Points on a hilly landscape, in no order, each with its height.
From any point a climber steps to the highest of the 3 points nearest to it. It stops when none of these is higher. Distance is the straight distance between rows; heights are no part of it.
(129): [137  84 114 105  66 121  68 138  83  48 100  80  99  85  88  53 148  71
  43 121 118]  h=55.1
(1048): [ 74 116 119 109 110  92  61  61 100 113 121 112 120  93 101 126 101 120
  63  85 107]  h=42.8
(709): [113 123 114 100 111 100  55  99 111  98  68 100 116 118  89 103 111  79
  61  81 121]  h=48.3
(447): [ 99 149 127  91  73 120 123  93 106  51 100  86  79  85  82 101 106  87
 107  79  88]  h=51.3
(780): [134  43  86 104  80 107 106 171  89  75  69  77  97 102 107  40 126  78
  88 127  75]  h=45.6
(256): [132  93 109  95  90 103  87 148  90  88  59  78  82 110  80  65 120  77
  90 130  97]  h=62.5
(292): [ 63  92 102  98 103  89 130  58 126 115 144 144 126  99 127 144  79 153
 154  68  88]  h=10.7
(521): [116 105  97 104  88  96 105 130  82  78  85  91  85 113  97  82  93  89
  87 113  74]  h=57.7
(147): [ 79  82  95 113 142 104  96  68 102 164  95 138 110 155  93 130  81  83
 137 101  94]  h=17.1
(793): [109  91 126 102  88  74  89  84  79  76 148  80 106  60  94  71 114  98
  33 128 122]  h=47.8
(300): [ 90  61  95  87  93 108  68 136  66 123  63  90  81 103 109  88 120  93
  86 107 111]  h=35.5
(921): [106  67  96 108 114  74  89 138  76 125  80 100  83 114 114  86  88 114
  86 131  84]  h=43.6
(450): [116  50 102 107  62  90 100 118  68  82 137  83  77  50 126  71 125 102
  50 112  97]  h=50.8
(47): [ 86 139  90  91 126 110 138  79 145 104 111 103 128 135  84 139  66 108
 154  87 111]  h=29.6
(553): [ 98  95  90  87  99  74 120  84  88 115 117  99  66  55 122 104  96 122
 109 102  97]  h=35.4
(60): [ 92  76  92 120 109  91  74 112  84 124  80 116  93 124 111  93  96  89
 107 106  85]  h=49.6
(645): [113  96 121 108  72 105  81 111  72  65 118  75  83  63 109  65 131  79
  58 108  89]  h=54.0
(88): [ 81 107  86  89 111 123 127  70 101 136 116  96  96  93 113 127  94 116
 151  78 102]  h=35.7
(647): [123 112  96  85  98 118  94 109  95 109  72  72  67  99  91  86 109  80
 118  99 118]  h=39.8
(433): [117  78 113  99 106  82  59 143  91  90  65  96 107 106  78  86 115  74
  33 110 106]  h=55.2
(965): [ 82 143 110  79 109 114  85  77 109  91 105  88 115  70 104 114 122 103
  95  58 121]  h=50.1
(390): [133  67 101 101  81 107  78 150  99  84  51  81  87 109  83  57 128  61
  66 117  98]  h=59.7
(1132): [ 94 125 102  88  78 104 154  77 130  75 113  93  92 112  93 136  83 109
 140  81 100]  h=38.2
(280): [128 125  93 106  94 114 111 107 107  83  78  78  81 100  82  80 109  67
 117  99 104]  h=37.3
(1096): [101 138 124  92  74  85 124  89  99  60 100  86  80  84  88 107  88 115
 100  97  90]  h=54.3
(508): [ 88 144  63  77 141 146 101  90 149 118  96  83 135  94 109 101 110 100
 136  78 142]  h=43.2
(1214): [ 89  86  93 121 105  69 146  66  99 118 119 122  91 139 114 145  45 130
 157  97  89]  h=4.1
(608): [125 106 126 105  96 101  71 140  94  76  59  95  94 115  78  79 118  81
  58 123 115]  h=59.0
(984): [113 115 114  93  75 108  48 101  88  79 112  85 103  80  93  87 129  79
  34 103 133]  h=42.3
(747): [ 88  95  55  80 131 131 114  85 111 163 100  99 103  96 115 112 116 107
 151  88 131]  h=10.6
(332): [125  78 119 106  91  86 105 127  86  30 123 105 118  77 101  46  97  93
  34 132  64]  h=50.3
(556): [100 108  69  91 115 117  92 100 105 133  65  91  99 104  92  92 117  89
 118  96 136]  h=35.8
(798): [ 83  98  88 107 134 102  84  92 112 154  74 114  92 144  85 114  74  94
 125 107 104]  h=23.6
(123): [112 100 129 119  93  88  78 113  86  52 100 110 117 100  92  72 103  75
  40 124  71]  h=53.7
(675): [132  70  90 121  93 107 106 150  90  78  77  95  94 112 109  49 112  74
  83 124  59]  h=48.5
(330): [ 93  85  99 125  89  73 109  96  82 102 100 106  81 107 118  99  76  99
 102 109  74]  h=49.3
(3): [ 84 123  88 101  82 104 144  76 106  91 109 100  94 130  83 127  81  93
 147  89  82]  h=41.5
(658): [ 77 121  94  81 116 111 156  64 141 118 126 108 110  83 117 133  80 128
 176  79 108]  h=38.6
(294): [ 60  93  77 101 109  94 123  59 104 127 131 134 112 104 122 140  84 121
 163  64 104]  h=15.7
(558): [ 88 110  92  86 112 101  97  96  96 118  91  84  89  82 105 108 100 120
  94  85 116]  h=50.4
(487): [ 92  97  96 120  95  85  96 108  91  94  80  99  85 134 103  87  77  81
 105 111  65]  h=53.9
(915): [118  69 111  87  63 107  43 149 103  84  68  98 102 108  84  74 144  68
  31 112 128]  h=51.5
(293): [ 78 112  95  84  89 117  90  85  98 116 107  94  88  64 123 112  99 102
 110  84 105]  h=55.4
(1052): [123 123 123  99  79  83  95 112  93  47 100  99 103  90  86  88 104  81
  70 108  70]  h=51.2
(786): [128  83 117  78  75 105  54 152  96  75  60  75  89 104  65  76 151  74
  37 115 156]  h=49.8
(1165): [116 131 120  90  74 100 141 101  91  72 118  78  71  73  85 109 101 100
 132 107  89]  h=50.2
(870): [ 80  95  88 100 105  80  93  81  92 121 122 112 110  68 112 132  94 127
 102  86  99]  h=56.2
(1046): [ 76  94  61  96 126 118 126  66 117 144 115 135 105 137 113 124  86 104
 159  83 115]  h=22.7
(15): [111  83 115 109  93  93  72 144  93  82  52  95 112 118  93  82 109  54
  46 118  89]  h=55.9
(774): [ 74  89  89 106 114  97  91  79  92 128 111 122  93  83 121 123  91 122
 113  82  99]  h=62.1
(800): [ 85  93 103 106 103  79  70  85  79  98 103 121 103  96 108 111  99 114
  66 108  95]  h=47.4
(179): [132 109 129 116  91  96  79 136  92  50  82  93 110  91  73  51 131  79
  47 128  86]  h=56.1
(1123): [ 79 139 125  93  85  93 120  74 153  71 116 116 118 100  91 147  78 143
 111  73  94]  h=48.8
(766): [ 91  73 116 116  94  70  82  85  61  94 134 111  98  83 116  90  98 126
  57 108  97]  h=48.9
(1136): [ 98 112  95  86  79  99 139  78 108  95 113  92  77  66 115 121  94 112
 139  89  97]  h=40.0
(618): [ 74  90  78 102 112  96 145  59 126 120 124 132 111 131  97 141  63 137
 163  70 103]  h=10.9
(483): [ 90 106  63 100 143 132 112  75 131 153 110 113 116 127  92 110  88 106
 144  81 117]  h=16.1
(26): [ 94 143 135  99  82  85  99  78 118  55 118 110 123  99  88 128  89 102
  87  83  96]  h=55.5
(634): [106  68  97  95 102  75  73 104  72  98  94  91  91  79 102  78 125 123
  42 110 120]  h=44.3
(872): [ 90 100  62  97 125 109 136  63  96 143 123 107  96 117 111 118  83 105
 154  99 105]  h=29.2
(178): [115  72 101 121  98  65 104 116  79 110 100 118  95 107 119  99  62 111
 110 121  65]  h=44.1
(48): [116  45  93 101 100  96  75 153  88 124  50  97  89 108  89  85 114  91
  76 130  98]  h=36.1
(456): [123 123 122  78  85  95 100  90  81  71 128  61  93  56  89  86 123 105
  68 104 116]  h=43.5
(673): [ 76 125  94  93 135 106  85  90 122 126  81  97 123 100 100 132  97 114
 111  88 121]  h=19.0
(776): [126  97 115  97  60 116  81 105  84  49 136  78  88  51  80  48 151  72
  24 121 130]  h=57.9
(749): [115  88  70 109  97 105 117 114  81 130  91  82  63 105  93  87  97  94
 126 120 103]  h=39.9
(725): [ 85  98 102  95 107  77 144  69 108 104 114 121 100 113 103 142  66 139
 142  88  91]  h=7.0
(173): [109  87 102  83  88 104  98 105  79 111 105  66  81  53 114  86 122 110
  84 101 127]  h=41.4
(420): [ 70 114  88 105 125 120  77  76 116 146  95 129 125 127 107 128  92 114
 121  77 109]  h=23.8
(525): [ 75 120  96  85 108 113 143  61 131 114 138 106 118  73 116 132  96 136
 156  72 100]  h=44.4
(644): [ 71 145 122  87  98 107  99  59 129  74 138 110 154  73  96 135  88 131
  94  59 111]  h=42.1
(1182): [121  60  99 119  87  80 118 136  68  82 104  82  75  68 122  72 108 107
  90 132  77]  h=47.1
(56): [131  81 111 124  92  93  88 130  75  64  89 104 110 101 106  60  95  87
  64 132  57]  h=51.1
(882): [114  90  88 112  79  98 120 122  75  72 109  93  81  99 122  71  85  85
 104 119  47]  h=53.8
(1036): [ 94  85  70 112 142 104 100  71  95 170  89 127 108 121 104 123  88 118
 149 101 114]  h=10.5
(19): [ 72 115  82 100 155 119 105  72 143 155 107 126 153 125 110 128  85 120
 158  68 110]  h=8.8
(40): [ 76 129 101  64 125 106 130  84 167  93 136 110 134  56 126 129  89 141
 145  71 115]  h=46.7
(857): [ 69 147 108  89 121 114  95  75 136  90 106 114 128 102 105 133  81 115
 107  49 104]  h=43.3
(382): [112  66  64 104 110 118 114  89  83 146  86  97  79 148  85  92  93  57
 131 132 112]  h=38.7
(757): [ 99 116  98  98  80 110 130  91  89  93 101  80  80 110 105 104  88  92
 140  98  85]  h=45.5
(373): [107  48  88 106  96  88  82 141  75  97  74 104  89  99 117  75 108  89
  68 118  74]  h=39.1
(884): [ 95 134 119 108 117  92  91  85 115  91 100 111 114 122  81 124  84  99
 104  82  96]  h=49.4
(389): [150  82 103 103  80 112  96 147  85  57  90  83  93  82 105  30 141  88
  71 126  76]  h=42.2
(360): [ 76  95  81 105 147  95 123  69 110 144 131 131 122  94 120 133  78 130
 150  82 107]  h=10.8
(122): [151  91 137  99  63 112  80 131  86  38 103  57  98  61  77  42 153  81
  57 121 120]  h=55.6
(1167): [117 117 129 103  66  89 115 105  90  40 132  89 102  82  83  75 114 100
  74 119  58]  h=49.0
(1171): [103  35 100 102  73  99  59 139  79 109  76 101  90 104 101  77 141  88
  66 120  89]  h=37.4
(1094): [ 77  91  86  96 132 117  58 107 109 147  71 123 109 113 103 119  99 104
 102  69 123]  h=19.3
(820): [117 100 127 107  92  94  82 105  89  54 121  82 115  90  75  66 119  88
  15 129 121]  h=44.6
(230): [ 95  94 106  99  98 102  74 119  97 101  56 104  93 125  91  85 115  53
  73 102 103]  h=52.8
(5): [ 87 138  83  96 118 115 111  76 122 111  89  99  93 136  84 117  72  78
 131  88 102]  h=33.9
(547): [ 91  99 122 122  92  68 100  83 101 104 124 125  96 106 107 124  75 122
  90  98  75]  h=42.5
(854): [113  91 105  87  99  96  86 114  96  98  95  80  87  70  97  90 110 102
  74 112 108]  h=44.8
(435): [ 91 122 105 111 113  96  79  89 102 104  89 123 111 129  95 118  82 101
  91  96  97]  h=45.1
(518): [101 141  74  86 124 127 128  80 127 104 102  88 111 122  77 121  85  82
 148  98 122]  h=34.2
(301): [ 96 145 100  81  91 118 110  92 111 106  87  77  89  92  92  98 114  99
 117  90 114]  h=44.0
(741): [ 82 135  86  88 106 119 121  78 119 117 106 102 104 101 101 118  91 105
 137  81 120]  h=38.9
(637): [ 99  82  83 115 109  88 101 111  78 128  66 114  94 155  93 105  77  69
 107 118  77]  h=44.2
(849): [131  74 118  99  72 111  73 134  82  56 101  63  90  72  96  51 138  83
  37 112 122]  h=56.0
(528): [ 77  68  80 110 137  99  83  94  96 174  66 131 112 127 109 120 107 104
 113 100 126]  h=14.6
(916): [106  86 100 106  79  90  97 103  78 109 112  85  68  63 113  89 108 110
 108 107  93]  h=40.5
(247): [ 75  92  98 118 111  72 129  66 114 118 113 138 110 151 101 140  54 117
 147  83  74]  h=6.4
(753): [148  77 118 100  87 100 114 131  81  40 124  77  97  48 101  47 127 102
  64 134  76]  h=45.7
(801): [ 98 102 124 120  69  73 113 107  98  61 119 107  86 106  97 105  72 111
  95  97  67]  h=37.1
(816): [ 83 117  88 116 125 104 103  84 120 148  91 120 107 138  98 117  77  94
 124  86 101]  h=28.5
(23): [ 81 128 110 109 128  99 121  65 133 117 108 123 128 150  81 141  64  94
 147  80  92]  h=25.7
(999): [103  79  74 111  93 106  87 132  80 125  68 102  74 140  95  87  96  74
 111 125 107]  h=45.2
(6): [114  96  94 112 109  86 118 100  91 114  91 105  84 134  99 116  72 100
 132 113  76]  h=47.2
(272): [ 75 124  84  90 107 147  76  99 116 119  77 100 115 116 111 101 112 103
 109  68 137]  h=32.0
(126): [103 145 134  85  85  73 114  75 110  64 131 101 110  91  80 115  89 113
  76  99  87]  h=60.2
(57): [ 82 123 120  87 110  89 114  73 133 100 127 121 133  71 109 140  81 142
 131  77 103]  h=40.8
(744): [ 95  87 107 110  79  84  81 101  68  81 127  92  99  79 112  84 108  99
  52 110  86]  h=51.6
(1069): [129  34  92  92  78 100  89 158  83 120  83  70  71  83 109  78 129 106
  84 124 116]  h=32.1
(701): [ 69 128  84  86 135 125 120  82 150 111 124 109 137  80 120 126  93 121
 132  72 115]  h=56.3

Call two points neighbours if one is among the 3 nearest of the other. Go from one point of each pair to the other, from neighbour to neighbour, staying as high as possible. Name the lowest point that can't be avoided.
(525), (854): (857)
(776), (854): (634)
(256), (849): (129)

For each start below, name the point where the climber stops.
(272): (774)
(647): (774)
(1136): (126)
(1132): (126)
